A landscape with many valleys, sampled at points; each row gives a point and its height.
A ball rolls from a point to whichever of its 4 nearest points has the largest drop for the distance, and stops where none of them is lower. Distance is the straight distance between rows; heights are no part of it.
dase (h 2.53): [ 88 170  56 125 138  72 141 151 126 114]
fulet (h 1.09): [102 118 159 169 130 174 143  91 123 131]
pelaz (h 2.16): [150 116 188 134 127 143 109 124 125 134]
givim (h 3.44): [124 152  74 111 147  93 133 146 136 119]
pid (h 1.11): [104 149 122 156 155 149 140 101 136 132]
sefal (h 1.85): [116 155  98 134 162 116 134 129 137 121]
Vasem (h 2.12): [112  80 192 168  98 202 122 118 110 121]
vilup (h 3.02): [101  75 186 176  98 206 135 116 105 114]
sazet (h 2.51): [156 110 198 125 124 141 103 132 121 135]
zefat (h 0.66): [143  79 217 131  97 190  76 147 115 129]
Debiz (h 2.34): [131 148 102 120 157 109 135 136 139 124]
duvak (h 1.80): [103 157 106 147 163 130 135 118 138 126]
Zirot (h 2.63): [112 156  49 103 122  66 140 152 128 117]
Kaz (h 1.75): [115 154 109 138 162 123 134 120 137 126]
zib (h 7.37): [ 89  84 177 188 110 205 163 105 104 111]
mato (h 1.79): [ 93 153 108 158 162 147 139 105 137 129]
lagim (h 2.04): [129 106 191 150 116 166 115 108 120 132]
Zepa (h 2.18): [104 163  81 131 158 103 136 140 137 117]
sut (h 2.91): [138 145  69  99 134  82 134 149 134 121]
Dol (h 3.22): [175 131  62  66  96  76 119 150 139 141]
renit (h 1.37): [107  98 181 170 111 189 134  98 113 126]
mutot (h 2.35): [121  93 195 158 106 182 111 115 114 126]
sifi (h 2.40): [144 108 196 137 120 156 105 122 122 134]
vuved (h 1.93): [122  68 201 154  93 209  99 135 113 120]
tepu (h 1.06): [156 134 139 115 153 118 127 132 137 133]
kel (h 1.49): [164 115 188 116 132 129 110 133 128 137]
Debun (h 1.98): [131  93 201 149 104 178 101 123 113 127]
kodel (h 1.92): [126  83 203 153  98 192 101 127 112 125]
zakez (h 1.88): [133  82 210 141  96 191  89 136 115 127]
fumi (h 2.33): [ 89 168  64 133 148  86 140 147 131 116]
Rasi (h 1.84): [176 120 148  96 143 108 127 140 136 141]
sidib (h 3.18): [144 152  39  73  77  55 122 145 131 133]
sigi (h 2.81): [146 140  93 103 148 100 133 143 135 124]
beki (h 2.10): [ 98  97 176 177 113 188 144  97 112 125]
tobon (h 1.67): [142 117 182 136 129 149 114 116 126 135]
zifuv (h 2.71): [134 144  55  91 118  71 137 152 130 119]
Paleb (h 1.43): [142 141 134 124 154 121 131 122 137 132]
mevum (h 3.04): [ 91 112 161 177 121 184 154  88 116 129]
medit (h 1.08): [ 89 169  74 136 158 104 137 137 136 116]
loz (h 1.07): [147 128 167 130 144 132 122 122 132 134]
feg (h 3.42): [171 126  85  80 125  91 132 150 138 133]
Nufu (h 3.32): [183 117 106  76 126  94 126 151 140 139]
boku (h 0.79): [163 122 163 112 139 120 122 132 132 138]
moma (h 1.17): [108 111 171 167 119 175 135  95 120 129]
konez (h 3.15): [159 141  47  67  86  66 117 146 136 138]
bedos (h 5.41): [ 94  96 175 180 110 195 153  98 111 120]
Lon (h 2.93): [106 162  35  94  94  43 142 149 122 127]
foto (h 2.70): [ 92 168  44 108 116  55 145 152 122 121]
nasid (h 2.78): [161 132 112 100 148 101 133 140 140 131]
Zev (h 1.40): [137 128 162 138 144 138 123 112 132 132]
fegi (h 2.00): [ 94 165  87 147 160 122 140 125 137 120]
rupup (h 2.80): [ 93 141 127 166 152 159 143  92 134 132]
bal (h 1.36): [124 133 151 150 146 148 131 105 133 135]
Kize (h 3.21): [165 134  67  75 115  78 128 151 138 131]
Muva (h 1.55): [118 145 127 143 159 137 133 109 139 131]
Fese (h 2.77): [128 149  44  83 101  62 132 153 130 125]
mabe (h 0.74): [148  97 209 128 111 162  91 134 120 133]
loran (h 1.29): [179 116 174 100 134 114 121 143 131 141]
sube (h 3.26): [183 121  81  64 111  84 125 150 141 141]
Ril (h 1.64): [120 147 123 141 160 132 133 114 138 130]
gafo (h 3.03): [ 74 175  42 117 114  42 152 151 118 125]
vib (h 2.11): [145 139 113 114 154 110 131 135 139 129]
Nezo (h 2.95): [150 140  55  79 104  69 128 150 136 128]
zuro (h 0.83): [129 122 172 150 130 153 123 106 126 133]
sabo (h 3.07): [149 140  72  93 134  85 133 149 137 124]
vusi (h 2.32): [ 88 121 149 176 134 179 155  84 124 129]

For each start below, name every point that the ball comes to, in order.
nasid | tepu > boku
mutot | Debun > zakez > zefat
sigi | vib > Paleb > tepu > boku
pelaz | tobon > zuro

For each start below, name the point where the ball stops.
duvak | pid
givim | medit
beki | fulet
kodel | zefat
vuved | zefat
Nufu | boku
